Points on a hilly landscape, in no order, each with its height.
A ball rolls from a point to whichever of its 2 nearest points has the largest drop for the distance, and stops where none of them is lower. Distance is the straight distance between rows; heights are no part of it.
lav: [105 112 118 134  97  87 169 125 128 155 155 122 213 117  98 160 148 170
  74 140 171 134 137 137 190]  h=235
Difab: [109 119 159 120 133 120 136 123 182 161 109 106 161  95 146 134 121 137
 139 122 142 178 166  68 166]  h=453
kiba: [ 79 120 145 119  89 120 135 162 162 133 152 135 138 108 142 141 159  84
  32 174 161  80 145 155 135]  h=154
sika: [ 73 101 128 160  97 113 103  96  45 156  99 154 103 153  82 120 177 126
 144 129 105 129 106 200  76]  h=248
zulap: [159 141 145 102 151 132  94 144 147 126 149 107 129 154 147 113 111 120
 168  86 132 172 107  61 115]  h=588
puti: [178  82 139 108 115  89 163  89 176 148 153 129 147  62 156 117 130 149
 161 100 128 155 138 171 143]  h=322
liti: [143 140 135 141  96  96 191 118 195 160 107 165 125  58 126 139 130 127
  94 152 111 115 189 132 171]  h=151
mafe: [121 140  80 126 139 144  50 132 191 179 118 139  98 110 189 141 134 117
 134 108 122 150 140 113 136]  h=479
buf: [158 112 141 114 123 112 147 125 147 116 176 122  91  94 179 140 158  89
  73 112 128  85 130 126 123]  h=634
mor: [121 105  38 162 134 102 170  98  99  95 126 107 149  92 135 171 114 182
 120  88 171 156 125 195 136]  h=428
buto: [148 135 111  95 102 112 152 125 170 233 131 135 132 119 148 167 156 127
 119 166 107  70 187  57 157]  h=468
bif: [ 73 121 189 102 130  98  96 163 134 156 174 166 108 126 109 126 159 146
 130 138 126 133 115 192 106]  h=679
Gisuf: [124 107  69 142 140 160 110 140 140  66  90 101 162  96 166 101  90 113
 124 106 154 157 109 102 124]  h=583
Fulup: [ 52 112  77 160 134 121  72 168 133 121 104 143 143 109 146 109 118 148
 144 176 126 135 110 196  97]  h=245
Kun: [130  76  89 108 131 101 122 153  71  68 185 101 151 135 116 109 146 150
 148  90 131 131  45 152 109]  h=288
vinol: [134 115 110 154 116 103 180  97  78 102 165 123 122 152 112 140 155 116
  78 166 134 113 138 214 111]  h=337
lumi: [105 129 118 134 128  98 118 114 111 149 167 123 139 144 109 150 149 195
 136  74 169 190 121 165 151]  h=593
pitib: [ 52 139 156 139 162 164 101 155  94  94 111 140 129 125 105 130 122 148
 125  71 151 133  86  96 128]  h=396
kot: [118 117 128 146  94 140 138  64 147 108  96 151 129  79 148 150 159  84
  99  81 156 140 168 151 165]  h=282
rudo: [ 99  80 140 127 105 156 117 150 115  61 113 119 138  87 146  87 107  79
 107 135 114  88  86 130 101]  h=312
taguv: [158 140 101 128 167 139 111 141 187 129 126 126  76  94 202 124 119 114
 130 133  94 116 134 112  95]  h=478
Nide: [ 88 160 156 130 111 119 137 144 120 139 122 209 135 107  49 136 116 155
 143 107 115 148 141 166 139]  h=568
sug: [ 58 104 134 148  94 101  78 104 114 143 120 149 124 120 117 133 188 110
 126 126 141 150 148 194 113]  h=244
neb: [142 121  71 160 100 157  95  83 127 137  65 124 147 164 125 127 143  90
 156 152 129 128 125  92 148]  h=319
vobu: [130 105  87 126 118 112 146 126 122 104 164 130 138 104 126 152 147 135
  89  68 141 121 110 126 163]  h=464
gopi: [103 105 151 116 110 119 137 165 119  93 150 116 174 118 138 126 131  95
  63 146 165  84 120 159 139]  h=208
Kez: [159 137 122 165 117 135 217 104 138 138 107 151 106  81 116 143 127 118
  74 139 114  98 166 116 179]  h=185
tobe: [121 121 182 122  74 118 153 110  74 121 123 153 143 170  42 110 151  91
 146 152 101 108 139 158 119]  h=378
kubu: [123 104  75 137 138 143 166 137 116  76  91  89 192  99 145 105  66 143
 140 121 148 137 113 106 148]  h=567
Dusag: [111 140 172  83 109 103  67 159 116 137 183 140 136 160 130 108 157 108
 123 137 156 155 130 181 102]  h=673
rudok: [167 147 181 140 152 145 131  93 104 107 135 154  54 144 122 122 125 118
 157 145  78 139 129 190  63]  h=662
Zaneg: [114 111 137 111  77  90 105  95 109 149 146 141 122 141 117 135 188  90
 118 130 127 114 140 181 129]  h=269
kas: [ 83 151 157 131 121 139  51 109 157 142  75 158 130 119 143 124 128 128
 179 117 124 179 150 130 130]  h=345
Tuto: [186 130 136  59  96 119  92 109 144 150 175  77 130 169 179 130 167 103
 146 138 131 125 155  77 122]  h=432
lofu: [170 101 153 134  91 119 171  49 140 109 110 109 162 110 149 135 133 105
 133 160 147 170 195 149 153]  h=354
zumu: [129 103 159 117 154 125 130  93 118 100 162 100  79 125 156 129 162 107
  90 124 119 125 117 139  94]  h=645
fod: [ 95 143  61 165 175 135  96 150 147 117 131 143  95 108 147 149 123 162
 100  99 150 147 117 152 144]  h=314
keli: [113 159 180 125 166 126 100 144 113 137 171 133  64 168 120 140 162 135
 124 114 118 118 119 142  97]  h=522
vifop: [ 60 123 164 113 148 125 128 158  85 107 148 151 120 107  71 131 139 165
 125  51 130 129  79 116 136]  h=409
Tusor: [ 96 130 115 147 164 156 126 161  72  61 135 115 128 135 109 127 105 152
 113  84 142 140  67 120 116]  h=370
keda: [139 134 105 168 141 160 145  66 119  64  95 103 133 107 167 135 106  89
  71 103 157 147 157 127 140]  h=316
vuk: [ 80  80 149 130 108  84 170 105  69  97 148 127 130 115  84 147 155 147
 105  91 124 102 106 179 113]  h=459
Lef: [107 137  72 190 125 164 115 104 132 125  65 135 140 110 138 139 123 107
  97 145 147 124 139 137 152]  h=280
Sul: [155 107 138 100 118 142 166 172 132 113 147 128 115 130 132 109 116  88
  99 156 101  37 104  90 124]  h=383
gesas: [210 149 161  73 108 122 155 107 137 147 180  82 137 175 143 140 147 100
 100 130 140 119 163  57 145]  h=392
dovon: [101 132 154 101 146 116 158 166 112 142 146 170 111 109  72 126 113 183
 150  67  91 128  84 110 149]  h=395
Lipu: [ 93 138 197 144 137 150 115 143 119 124  97 136 120 137 112 122 122 129
 134 157 115 124 138 114 119]  h=466
Neba: [141 168  82 149 140 138 152 167  98  88 132 167 130 151  80 122  73 139
 124 130 143 133 131 204 132]  h=397
fetu: [ 59 122 127 143  99 134  89 139 148 137 114 133 172 105 129 148 170  98
  54 141 178 115 140 144 148]  h=196
Lamep: [ 57  78 127 129 107 150  51 114 119  96  77 125 146  98 134  92 142 111
 188 131 116 149  89 106 105]  h=513
Fuz: [ 71 118 146 151 162 117 111 137 100 111 169  79 148 140 145 170 143 163
  65 128 187 151 115 124 139]  h=525
papeg: [148 110 173 134 127 106 179  77 110 106 103 113 147 108 117 135 102 148
 152 144 136 171 185 160 128]  h=321
Rup: [157 122 135 109 151 107 163 106 163 191 126 152 112  77 120 120 107 152
 184 122  57 120 118 106 118]  h=460
tode: [119 127 137 111 117 131  75 151  89 144 134 135  97 181 122 109 161 102
 159 174  99  84  94 119  95]  h=344
bova: [107 116 197 114  84 135 147 114  87 129 106 129 173 151  72 131 145  94
 132 175 137 106 146 112 147]  h=394
vivez: [159 138 179 132 112 135 128  93  70 108 122 132 112 176  87 132 152  95
 122 135 113 116 121 128 120]  h=349
nebe: [176  96 162  77  86  78 167 102 146 128 180 151 135  87 136 117 150 137
 129 124 140 135 144 187 150]  h=300
Rogen: [123 102 118  94 122 146  88 138 148 119 135  82 141 141 184 103 146  96
 129 166 144 129 126  65 116]  h=499
redu: [121 138  52 152 142 112 109 154 133 117 145 144 114 118 136 130 123 172
 111 110 161 152 123 223 138]  h=292
Fatus: [176 151 133  97 127 114 181 131 160 203 138 110 109 131 150 149 128 152
 107 170  95 100 179  61 134]  h=457
pator: [149 125  73 139 171 143 162 158 153 160 110 145 137 107 123  95  72 141
 162  98  84 100  75  58 132]  h=342
Veni: [159 132  86 157 136 159 122  88 114 135  99 121 117 156 135 114 129 102
 145  92 117 119  96  67 137]  h=358
sus: [ 55  81 108 138 114 126  74 130 111  89  99 120 138  90 143 129 151 135
 143 102 139 141  92 129 102]  h=500
takub: [120 106 162 124 102  87 116  89  76 159 181 109 108 190 104 149 220 110
 114 126 129 124 139 162 117]  h=293
Rovof: [143 196  91 128 159 157 132 209 187 133 143 172 103 129 115 137  70 162
 117  93 113 124 118 115 151]  h=301
Malum: [132 123 125  93 137 121 106 134 167 179 125 153 127 104 136 128 120 140
 188 112  81 124 114  82 132]  h=446
niti: [ 88 167 116 144 125 132  78 142 192 176 124 168 106  98 170 154 144 139
  96 109 158 146 159 145 145]  h=493
dubot: [117 105 147 140 108 103 112  95  62 135 128 136  85 168  74 116 171 124
 172 120  83  96  84 157  83]  h=275
Vif: [112 117  63 166 134 143 125 143  87 101 106 162 118 123  96 116 123 144
 129 121 120 104  78 156 133]  h=209
Dem: [167 152 149  86 114 111  99 180 167 142 144 176 133 142  94  96  92 117
 179 152  93 153 141 192 118]  h=398
sivum: [120 161  93 144 144 145 146 183 168 145  85 158 161 126 101 118  75 147
 117 116 129 110 129  70 176]  h=515
per: [155 108 132 109 121 106  74 111  99 120 170  98 104 179 133 119 161 131
 186 119 106 159  86 124  92]  h=338
sisaf: [124 104 118 130 147 114 118  92 114  74 127 111 134  91 163 133 122 155
 147  78 168 191 142 180 109]  h=391
nasin: [173 185 112  94 154 145 150 150 218 144 134 117  73 111 211 123  96 133
  91 133  99 109 170  93  96]  h=509
dugi: [112  94 168 119  99 125 138 102  96 131 110  87 202 155  94 122 139 125
 144 179 143 141 158  77 146]  h=413
Dagal: [ 81 133 181 144 166 116 156 121 131 141 126 116 123  94 107 155 113 190
 128  97 144 157 139  98 144]  h=263
nepi: [ 92 143 140 147 139 128 101  99 152 145  85 152 130  95 121 149 122 169
 178  95 112 175 156 135 155]  h=317
gad: [157 188 119 104 138 158  79 200 152 116 179 121 126 184 144 134 130 125
  99 111 173 133 119 117 140]  h=315
kopa: [151 138 128 106 107 153 107 125 165 116 148 127  96 123 175 124 155  65
  99 115 122 107 145 119 123]  h=623
Giv: [112 122 144 138 134  91 163 132 105 121 169 127 112 120 130 129 140 143
  82 166 136 113 156 246  99]  h=351
papo: [171 107  80 117 126 126 162 185 123  88 164 135 135 131 131 106 107 117
  94 150 117  67  92 138 130]  h=356
Mirot: [132 125 110 162 140 147 206  99 123 131  88 147 136  86 108 147 102 137
  97  93 109 105 133  70 164]  h=218
Savef: [ 88 120  63 170 147 141  93 116 152 131  86 152 104  82 163 133 128 131
 113 106 119 129 125 155 135]  h=311
vod: [178 166 126  96  99 125 185 149 150 131 160 159 124 139  81 127 111 120
 120 103 110 102 141  88 159]  h=361
Sirem: [135 113  93  85 128 133  55 139 211 164 107 140 112  83 198 109 136  99
 157 111  97 111 108  89 116]  h=454
Rakef: [168 137 131 121 129 121 111 160  97 115 145 122 135 182  94 106  97 147
 176 175 122 145 126 153 124]  h=335
Lofa: [143 136 133 102 143 117  67 113 153 164 172  85 120 154 178 160 177 123
 111  90 158 152 128  66 140]  h=553
gego: [171 105  90  81  72 136  98 151 115 151 118 141 151 158 118  86 137  75
 179 176  88  71  91  80 126]  h=390
bevab: [132 142 110 178 131 161 130  85  85 129 103 143  68 160 110 139 162  99
 110 129 106  76 106 152 111]  h=484
pinuv: [127 132 109 126  99 150  92 139 175  87 123 118 140 124 177 132 141  65
  73 118 164 118 146 114 153]  h=607
zotep: [187 194  54 128 150 153 150 174 206 141 135 136  64 110 171 122  84 124
  82 133 117 118 151 122 131]  h=533
toze: [133 131 130 153 133 147 139  85  80  56 144  92 134 133 142 153 131 101
  72  95 173 151 122 158 118]  h=386
vodi: [139 137 111  88  83 123 113 110 146 177 129 146 138 149 133 150 175  75
 138 139 109  94 143  85 160]  h=352
Pip: [150 131 135 118 127 123 165 132 159 126 102 146 175 103  99 104  63 155
 170 119 113 176 150 111 153]  h=545
vut: [104 125 126 113 164 141  75 122 144 151 150 102 127 143 156 142 131 142
 152  79 139 172  99  52 141]  h=571
Bizuf: [ 79  78 165 135 126 145  90  97 108  91  82 100 167  98 153  98 120 131
 202 154 117 170 120  97  95]  h=532
fepof: [117 129 177 133 159 125 131 101 121 104 147 134  72 102 146 135 141 137
 133 116 109 152 143 183  86]  h=654
rege: [190 126 119  99  93 120 163 127 129 126 179 112 159 168 123 153 143  86
  77 118 142 101 135  71 160]  h=355
nela: [172 115  79 112 114 123 116 147 110 125 170 128 175 175  89 122 137 122
 131 115 134 118  78  99 154]  h=295
burab: [187 140 118 100 127 131  91 176 139 105 142 148 128 166 108  71  82 129
 192 147  99 138 104 170 106]  h=371
fuf: [118 123 114 161 125 120 171  81  81 112  75 108 168 109 100 149 112 158
 159 146 149 168 168 156 123]  h=294
regik: [ 90  94 124 151 167 151 106 111 130 154  95  80  96 104 199 112 132 123
 144 154 105 101  92  64  94]  h=546
nusod: [146 120 117 166 163 108 188 102  66 148 122 103 116 145  97 141 117 186
 123 156 102 103 107 128 124]  h=200
Lavi: [178 140  82 146 169 169 131  94 160 159 109 113  80 119 190 116 104 112
 145 140  82 117 125  85  98]  h=448
gapok: [151 136 181 115 153 101 139  95 144 164 131 127 104 122 115 114 109 166
 204 134  77 160 126 130 100]  h=473
Gam: [ 87 154 156 155 156 120 118 100 106 149  91 128 143 142 101 161 118 186
 158 104 148 178 147 109 148]  h=289
sim: [154  92 144  86 144 131 156 165 151  95 122  73 165 124 137  67  54 133
 157 148 119 124 121  91 102]  h=447
danul: [170 149 126 170 123 159 185  88 108 111  97 148  88 132 116 143 146  86
  76 152  95  59 145 149 121]  h=497
pesas: [ 67 125  76 149 128 147 131 142  74  80  96 153 144 105  80 149 113 148
 131  84 154 126 107 176 103]  h=246
gof: [ 78  82 170 136 135 120 169 145  54  85 124 108 150 104  80 127 127 165
 110 118 120  90  87 132 119]  h=450
pedug: [110 107 127 144 133 113 119  62  77  79 135  71 143 142 143 160 130 163
 144 104 194 199 146 172  94]  h=357
vupep: [142 109 132 116  63 120 125  69 139 117 150 139 132 112 137 144 187  70
  87 105 148 117 163 148 156]  h=302
Nur: [173 166 149 167 109 171 117  82 124 120  67 145 127 179 125 119 127  75
 155 188 118 122 164 148 118]  h=384
Sir: [ 76 160 183 166 146 159 141 138  77 107 104 151 110 165  83 130 129 119
  88 152 155 132 160 185  91]  h=552
Pez: [123 133  90 197 125 145 140  64 133 114  83 133 110  94 157 166 156 108
  79 108 140 142 167 148 148]  h=243
Mifi: [160 146 173  98 127 120 170 157 115 139 176 158 107 130  72 124 110 141
 136  88 103 114  98 109 147]  h=381
zivom: [105 119  64 160 130 104 104 152 130 151 116 133 128 129 148 125 133 148
 126 174 147 146 142 192 117]  h=270
poz: [133 116 142 155 124  97 146  93  79 136 170  95 146 180 110 152 173 141
  96 152 144 128 135 168 126]  h=318
letip: [142 130 146 115 114 108 154 166 124 104 163 169 111 118 113 107 123 111
 108 145 119 114 150 223 116]  h=365
zitos: [162 104 113 114  63 118 138  60 147 137 113 148 128 118 130 138 185  73
 133 126 122  91 155 106 161]  h=329
kup: [117  90  84 127 166 144 124 153  77  54 163  96 129 109 136 109 113 133
 141  79 132 125  49 108  99]  h=332
Dor: [100 124 139 127 111 166  99 120 179  99  79 120 154 113 161 120 122  78
 115 104 154 141 142  66 145]  h=589
dezuz: [116 150 170 129 184 147 149 188 152 106 130 115  97 113 147 112  82 149
 102 152 124 118 138 127  95]  h=498
danet: [ 84 132  77 140 146 141  69 205 167 139  93 148 125 114 148 101  85 139
 137 182 130 114 106 151 109]  h=201
Lik: [168 141 131 123 123 108 147 117  75 119 141 129 174 172  66 117  89 160
 193 153 128 186 152 172 132]  h=298
kesuf: [ 96 113 138 152 142 116 150  85  47  83 121 101 129 123 121 164 135 162
 132  97 165 156 151 203  80]  h=327
Tuka: [113 129 121 145 170 147 143 133 138 181  95 146  91 109 119 121 125 135
 150 158  66  67 101  87 121]  h=385
zet: [153 174 108 136 116 130 156 193 124 122 149 191 104 134  82 116  92 128
  94 142 116 117 143 214 137]  h=380
voz: [141 175 204 105 162 123 108 116 140 182 140 145  81 153 102 143 126 151
 174 149  81 142 144 123 106]  h=490
gari: [106 109 129 142 155 117 167 125 175 142  99 113 150  50 155 136  86 166
 134 102 147 166 166 119 149]  h=444
Fufad: [102 135 185 145 133 167 113  96  94 108  51 156 134 133 104 106 123 106
 170 150  98 137 137 111  91]  h=443
Sipek: [179 153 136 121 150 147 164 179 164 130 123 118 110 144 137  99  94  98
 104 173  93  54 133  81 111]  h=412
lalaf: [168  85 130  92  74  73 173 112 129 120 201 133 179 125 111 129 150 129
 106 119 158 124 118 175 177]  h=277
nel: [158 126 106 164 102 160 100  86  98 113  62 116 139 177 137  94 115  89
 178 182 118 133 139 132 112]  h=353
veze: [ 83 135 145 179 164 126 188  83 128 149  96 124 131  92 118 149 119 164
 117 109 125 129 131  75 153]  h=242
rof: [104 100 134 126 133 133  89 122 150 125  73 110 177 103 150  89  91 136
 192 176 117 180 146 100 105]  h=549
kof: [160 172 188  82 130 138 103 170 192 104 169 109  97 135 160 134 120 111
  92 100 170 139 158 107 132]  h=647
peke: [ 93 164 188 165 168 154 116 151  61 123 134 126  80 179 103 126 138 121
 102 138 137 120 111 151  69]  h=539
ven: [ 62 158 131 151 139 138  66 161 144 146 120 174  85 123 139 147 148 108
  82 121 146 136 140 174 129]  h=505
rilez: [122 166 102 199 164 156 140  90  78 152 111 104  98 173 115 166 145 174
 109 142 150 142 134 134 115]  h=458
velo: [ 54 116 134 140  96 105 138 133 148 151 141 139 169  90 116 169 160 144
  61 117 172 118 142 144 192]  h=219
mavi: [163  99 131  67  89 117  88 113 154 125 162  69 139 137 205 124 168  80
 120 180 147 106 146  92 109]  h=465
vaki: [179 112  70  85 110 112 124 126 158 181 158 148 113 125 154 153 162  93
 131 112 109  86 123  97 152]  h=372
Karo: [141 165 143 170 154 143 105  95 134 142 106 130 106 155 153 145 130 128
 135 159 143 173 181 167 120]  h=407
roro: [127 168 124 131 151 138 189 212 194 146  88 150 151 103 112 103  46 167
 111 152 117 109 145  85 157]  h=524
mesob: [128 136 152 160 131 128 123  80  53 123 127 121  96 187  73 144 173 135
 144 100 110 138  99 158 107]  h=309
Nuri: [127 115  72 143 110 180 107 126 116  49  89  88 195 127 159  87 104  93
 139 114 152 148  82  56 133]  h=604
Vep: [141 137 183  50  83 121 105 185 191 121 180 136 126 131 153 120 133  99
 103 110 150 127 152 125 133]  h=659
Sani: [136 101 108 139 121 126 148 113  95  75 149  75 177 139 135 141 122 102
  85 124 172 138 122 127 142]  h=423
Gav: [108 135 134 129 158 111  91 117 112 147 187  69 126 167 155 179 180 155
  97  94 172 163 125 111 135]  h=536
fimel: [ 89 113 156 131 168 153 125 128 167 169  76 110 113  78 166 120 115 122
 126 149 100 111 134  56 115]  h=560
vuz: [139 100 179 125 118 100 111  69 120 119 144 102 126 138 148 135 172 125
 152 133 159 178 158 163 110]  h=195
Tefa: [160 112 114  86  83 135  67 142 104 149 137 138 131 187 113  96 161 101
 202 160  87 108  83 116  94]  h=369
zudo: [101  90 137 140 128 130 152 126 114  83 114 120 144 101 129 122 125 102
  89 145 109  85 131 156 118]  h=257
Suvul: [148 126 122 111 105 154  75 134 151  85  88 129 163 137 127  91  96  98
 198 147 118 176 140 108 125]  h=569
gat: [137 161  98 150 133 143 146 181 148 139  94 146 127 151 119 121  95 118
  93 181 140  89 153 137 137]  h=495
baza: [153 109  66 146 138 120 170  70 123  87 111 119 118  62 160 143 106 160
 142  75 154 172 139 165 120]  h=414
sila: [160 137 105 134 128  90 114  91 102 124 189 124  97 143 116 159 162 179
 139  70 143 185 118 209 122]  h=587
tafa: [142 139 189  62  89 102 101 171 167 122 201 128 135 119 141 122 159 122
 120 127 183 164 152 181 134]  h=666
dozov: [140 135 111 183 147 109 179  90  82 181  97 110 145 163  75 150 114 177
 152 165 106 131 148 110 157]  h=232
tomib: [120 110  95 137 119 134 155 117  92  77 169 107 159 137 128 149 130  93
  72  98 147  82  75 103 158]  h=449
suv: [174 195 128  91 112 143 143 201 189 124 157 178  98 131 106 125  98 132
  97  89 127 106 128 108 155]  h=333
bamul: [ 77  92 121 126 124 162  78 138 140 117 101  92 130 121 180  86 147  96
 138 156 125  96  80  44  99]  h=526
lel: [142  84 129 124 104  99 173  62 152 119 117 107 170  63 164 119 133 143
 129 120 161 174 164 150 154]  h=346
munin: [139 153 179  88 105 131 119 166 172 153 106 155 134 121 114 110 104 115
 181 161 104 126 152 141 111]  h=416
Bas: [156  99 138 115 108  89 201 134 112 134 170 114 184 117 104 140 126 148
 101 142 154 118 151 147 180]  h=254
sugem: [129 116  94 128 121 142 163 133 108 118  82 110 200 123  90 115  73 154
 184 122 128 160 126  80 160]  h=555
suko: [ 91 118  95 186 130 158  99 122  74 134  81 116 124 181 134 120 164 123
 115 176 132 104  97 126 105]  h=207
Gokon: [160 137  79 141 158 159 116 171 128 141 124 130 107 148 134 109  93 138
 146 130 106  99  66  94 120]  h=308
kam: [165 110  64  88  81 134 108 110 145 173  95 128 141 135 147  98 126  95
 181 160  82  85 107  45 126]  h=406
fizad: [125 126 134 113 157 110 155 153 131 192 141 142  96 115 122 150 143 164
 130 174  89  74 117 101 120]  h=399
Fabus: [177 127  85 122 128  85 145  96  98 150 184 135  97 151  91 149 141 180
 164  95 107 146 108 170 145]  h=580
kufik: [ 94 144 119 154 150 140 126 160 112 128 129 102 162 139 125 148 125 143
  73 150 173 119 121 118 145]  h=516
rim: [140  80 146 112  99 149 154 137 131  78  94 128 162  97 123  69  85  78
 120 127 110  95 106  93 134]  h=366
Gosaf: [125 111 179 102 120 107 160 123 143 133 132  85 178 132 136 129 125 117
 117 151 154 139 164  65 166]  h=434
baruz: [ 93 160 153 141 136 134  59 103 138 142 111 147  95 128 142 136 137 124
 164 140 121 182 150 193 104]  h=375
Guvef: [105 124  90 126 114 105 123 129 129 115 137 126 185  95 121 146 120 179
 132  81 190 190 143 167 164]  h=598
Lar: [153 148 188 165 146 166 146  88  81 121  66 129 105 162 117 115 104 105
 158 173 105 115 148 129  83]  h=415
dites: [140 123 118 157 113 102 158  91  89 149 103 105 172 174  87 136 120 177
 169 166 133 174 158 146 150]  h=262
Subo: [125 114 144 110 150  96 138 162 125 156 181 111 122 138 114 148 134 163
 109 143 120  96 114 106 133]  h=410
Vobuk: [155 153 131 128 133 125 198 159 192 125 113 130 152 104 125 119  50 146
 126 152 121 146 176 120 174]  h=534
fut: [112  89 183 107 149  68 160 150 105 148 176  98 130 112 121 137 142 188
 135 127 119 128 106 129 122]  h=421
gozaz: [199 189 140  85 140 144 124 150 189 118 179 140  79 161 169 128 111 126
 114  92 147 163 149 125 131]  h=630
Tabaz: [ 79 113 117 120 106 138  88 137 118 101 124 157 140 112 105 123 138 131
 150  96 146 158 115 146 136]  h=487
Sen: [160  88 114 111 135  89 115 108 126 143 174  98 112 142 161 138 161 132
 149 113 119 135  97 137 122]  h=374
fida: [129 162 165 145 133 154 157 159 124 137  86 162 129 136 110 112 100 130
 125 187 111  85 137 130 129]  h=482
kuvad: [153 140 117 109 158 134 160 165 160 178 119 103 111 126 176 125 110 139
 102 183 109  60 154  65 125]  h=439
resi: [108  97  86 177 150 123 152 110  74 141 108 102 136 160 115 135 144 147
 125 148 124  89  91 123 122]  h=165
komo: [ 98  95 174 121 177 115 150 158  93 119 145 108 122 121 103 109 108 179
 143 121 107 112  72 111 107]  h=436
gupo: [130 136 139 126 110  92 137 112 108 150 150 171 121 141  75 126 134 161
 174 100 115 149 126 158 142]  h=574
Fibim: [137  79 104 101 127 136 152 174 161 100 131 105 168  83 153  78  72 110
 127 127 112 115  99  64 134]  h=408
Kos: [136  98  84 114 133 117 125 188  99  76 181 122 162 129 121 107  99 137
 112 125 137 114  66 161 137]  h=324
livo: [141 193 113 190 157 161 103 101 120 134  90 135  95 166 131 141 132 131
 124 129 140 158 139 116 124]  h=435
sinaz: [140 195 199 101 137 145 106 155 145 142 145 147  72 158 125 143 127 120
 128 124 119 122 148 116 102]  h=507
robat: [116 182 108 130 157 159  96 214 182 145 121 175 110 118 135 122  84 136
 113 148 121 106 116 158 129]  h=256
gemos: [106 151 121 153 147 160 124 106  67  69  99 130 118 117 108 142  98 150
 136 108 150 143 136 179  85]  h=290
nevu: [111 125 206 102  87 111 125 122 166 167 111 137 156 126 125 126 136 110
 132 202 140 151 204 167 130]  h=68
goguf: [130 175 123 137 176 173  89 168 142 126 115 144  85 160 140 121  98 138
 152 112 113 134  90  86 114]  h=247
pefeb: [179 158  92 100 128 117 101 176 125 128 201 104 150 192 135 141 137 122
 109 121 150 113  96  96 148]  h=249
kaza: [146  75  81  98  99  76 109 105 131 180 178 115 111 145 152 135 196 116
 130 126 115  85 104 125 133]  h=389
dipof: [ 58 115 143 165 103 119 102  87  74 143  90 168 104 138 115 118 169 109
 131 157 126 140 165 212  85]  h=217
vev: [114 118 150 121  89  93 148 139 177 185 117 147 147  88 128 150 135 118
  97 182 133 112 193 168 155]  h=117
bibib: [138 153  91 163 137 139 154 144 126 150 110 130 147 144  94 144 106 154
 102 149 144 111 142  97 178]  h=506
fili: [138 139 107 160 168 126 164  89 140 119 102 121 111  83 150 147 101 176
 136  94 141 183 152 133 135]  h=430
lapu: [ 97 106 152 118 109  89 149  90  80 112 171 122 145 124  90 161 184 141
 108  69 150 148 116 157 138]  h=467
Doku: [131  97 131 123 136 120 103 124 105 139 134 133  91 141 110 116 152 117
 181 131  71  92  62 120  80]  h=310
Niba: [126 152 177  74 133 108 105 150 204 179 119 146 125  81 136 128 109 142
 176 126  96 135 142 111 118]  h=431
boke: [158 136  77  86 101 147  92 144 194 172  87 141 132 124 169 102 114  76
 150 139  91  97 129  76 124]  h=427
Sobur: [135 179 116  88 140 157  60 198 153 134 141 143 113 183 133 119 120 106
 141 102 129 118  88  90 128]  h=325
Kivo: [ 78 173 160 165 143 133 126 146  82 145 113 189 107 140  59 125 122 142
 111 135 127 144 146 196 105]  h=561
Pimib: [142 122 171 108 181 130 178 187 137  94 121 104 133 104 119  87  55 158
 138 159 101 112 114 103 107]  h=476
Mel: [123 117 143 115 118  92 173 110 126 130 171 123 162 102 101 157 172 164
 111  53 156 142 117 112 178]  h=474
Zuzuk: [194 158 144  76 164 148 122 160 175 107 170 108  99 140 166 109  82 122
 142  99 122 151 127  93 105]  h=611
bapel: [136 127 180 110 101 101  95 101 158 165 141 126 118 132 149 141 165 104
 149 166 142 153 182 190 114]  h=127
dol: [185 144 101 150 150 173 144  59 132 114 105 113  78 144 163 132 127  76
 136 105  99 123 125  73 119]  h=404
Dubip: [104 112 116 130 122 136 112 128 154 113 132 146 139  73 137 146 142 140
 118  56 165 148 106 122 160]  h=475
dege: [132 139 118 119 142 152 155 154 162 190  96 156 118 109 126 102  90 115
 145 119  79  74 103  38 125]  h=364
tib: [157 104 145  98 104 122  71  69 110 114 139  79 122 170 157 113 175  94
 179 140 128 174 129 131 107]  h=278
rila: [145 119  95  94  92 118 150 162 123 126 169 122 182 162  92 130 137  96
  90 121 130  79  87  75 177]  h=323
dapav: [107 132 166 117 145 148 128 131 206 141  75 134 119  88 161 113 122  96
 115 101 120 123 142  41 132]  h=573
bere: [117 163  83 210 135 140 140 100  62 126 116 147  88 172 101 151 142 131
  96 126 136 109 126 179 111]  h=471

Call two points neighbours if one is among the 2 nearest of the other. Go from one point of each pair to the other, from neighbour to neighbour, staying as low as possible. Name the highest point that can't be avoided.
goguf, Pez: Mel
neb, goguf: dezuz
Pez, danet: fod
nevu, Pez: kaza
danet, Kun: vifop
kiba, resi: lofu
goguf, pefeb: Sobur

Write out the way that a ball takes from each point below.
fepof: zumu > buf > kopa > pinuv > Dor > dapav > fimel > regik > bamul > Rogen > mavi > Tuto > gesas > rege > rila > nela > pefeb
bere: rilez > livo > Karo > baruz > kas > nepi > Gam > Dagal > veze > Mirot > Kez > liti > vev > nevu
lumi: sila > Fabus > gupo > Nide > Kivo > Sir > peke > keli > sinaz > voz > gapok > Rup > Malum > Niba > munin > Dem > burab > Rakef > Lik > dites > dozov > nusod > resi
bif: keli > sinaz > voz > gapok > Rup > Malum > Niba > munin > Dem > burab > Rakef > Lik > dites > dozov > nusod > resi
